Each row is a point on a landscape with many peaks, with its height.
From any point a climber steps to the highest of the 6 points nearest to it. It stops when none of these is higher. Distance is the straight distance between rows; heights are no part of it.
j608: [227 153 136 132 156 162 139  56 150 141 163 172 137 107]  h=783
j978: [ 87  68 177 129  97 134 156 156 157 160 136 128 104 131]  h=24
j113: [132  92 150 121 119 111 179  95 132 157 110 126 101 108]  h=227
j784: [ 79 174 140 126  81 127  86 191 123  89 155 120 101 169]  h=745
j110: [166 137 129 110 148 110 178  78 121 143  85 116 103 104]  h=394
j218: [ 73  90 167 120  84 114 138 157 123 151 138 120 107 141]  h=145
j867: [ 75 156 107 118 110 115  89 175 100  99 107  85 159 148]  h=541
j566: [ 87  88 157  96  76  95 153 135 109 153 105  89 119 120]  h=167
j436: [ 64 171  91 137 118 114  64 209 135  97 121 108 170 129]  h=482
j633: [123 102 131 105 114 100 164  91 106 140  85  98 113 113]  h=312
j106: [150 123 109 135 161 146 121 117 120 110 144 145 133 136]  h=543
j915: [ 98 143  86 127 141 128  90 151 113 107  99 101 165 131]  h=487
j301: [121 133 103 132 144 141 103 145 117 102 150 130 126 152]  h=385
j553: [ 68  99 182 131  65 118 128 177 139 147 153 125  96 155]  h=155
j385: [142 131 109 111 145 116 147  91 104 124  85 111 121 126]  h=480
j51: [141 144  77 143 171 131 117 119 121 114  91 123 165 121]  h=542
j681: [ 71 100 188  95  49  93 143 160 111 146 116  80 129 135]  h=186
j997: [199 130 169 129 141 140 195  69 168 168 130 160 101  75]  h=317
j204: [108 141  69 145 155 128  85 152 132 109 111 125 175 119]  h=381
j723: [112 115 121 106 126 114 133 112  96 118  95  97 135 135]  h=346
j159: [189 151 126 118 163 122 182  71 134 148  96 128 104  98]  h=502
j696: [196 149  98 150 184 153 112  93 141 113 141 157 167 117]  h=526
j544: [ 68 139 165 108  62 112 117 177 104 118 143 113 107 162]  h=345
j198: [ 86 156 168 150  67 134 103 189 134 101 184 148  79 176]  h=344
j451: [170 159 113 120 166 121 155  82 115 136  65 104 122 104]  h=427
j286: [164 141  94 135 170 140 126 100 125 122 105 133 138 129]  h=758
j829: [184 111 146 127 147 140 169  79 142 148 146 156 110 108]  h=471
j414: [103 109 151 139 100 138 111 158 121 123 175 145  91 151]  h=149
j389: [206 126 156 133 145 141 170  64 158 157 149 165 114  94]  h=461
j276: [ 66  80 184 107  62 105 142 163 131 156 124 103 119 142]  h=126
j494: [ 93 110 148  98  86 105 131 132  84 131 110  85 122 140]  h=234
j116: [175 118 132 135 147 154 126  96 130 120 173 168 127 137]  h=373
j102: [100 140 100 117 131 130  95 148  98 103 121 104 138 147]  h=525
j283: [108  78 154 111 106 104 167 110 131 155 103 114 105 117]  h=205
j282: [123  80 160 140 117 134 137 134 141 146 173 154 103 138]  h=111
j906: [209 149 122 126 165 154 150  74 139 132 133 151 124 109]  h=752
j876: [156 145  82 156 183 153  94 128 144 105 150 154 172 127]  h=389
j142: [166  94 146 129 138 122 177  91 146 159 120 140 102 110]  h=308
j124: [165 165  63 176 183 121 113 119 148 136  91 151 187  84]  h=733
j815: [133  69 162 131 130 138 177 108 168 166 137 147 102 116]  h=133
j934: [ 95 153  84 151 148 132  77 181 135  97 137 127 153 134]  h=511
j539: [122  99 126 114 124 122 140 120 109 137 126 117 112 137]  h=285
j203: [ 96 148 131 140 116 151  86 180 126  89 178 141 109 162]  h=355
j619: [141  95 142 130 135 137 143 115 125 135 158 148 109 132]  h=293
j139: [ 53 188 119 113  86 114  70 205 123  84 117  89 161 156]  h=723
j712: [209 162 115 140 170 177  89  76 160 123 175 179 181 128]  h=424
j740: [207 179 104 145 189 151 145  86 139 136  95 133 141  99]  h=520
j601: [ 75 153 103 131 122 132  78 176 119  94 131 111 147 151]  h=705
j238: [131 149  53 168 173 114  88 145 151 124 118 156 189  87]  h=530
j753: [ 87 113 151 114  87 114 123 161 104 132 143 118 104 152]  h=233

Where does a climber stop that starts at each point below?
j159 | j608
j815 | j608
j867 | j784
j633 | j286

Two climbers start at each pair of points below. Name the first point that both come to, or write never.
j436 / j238 | never
j978 / j619 | j286
j566 / j539 | j385
j681 / j276 | j544
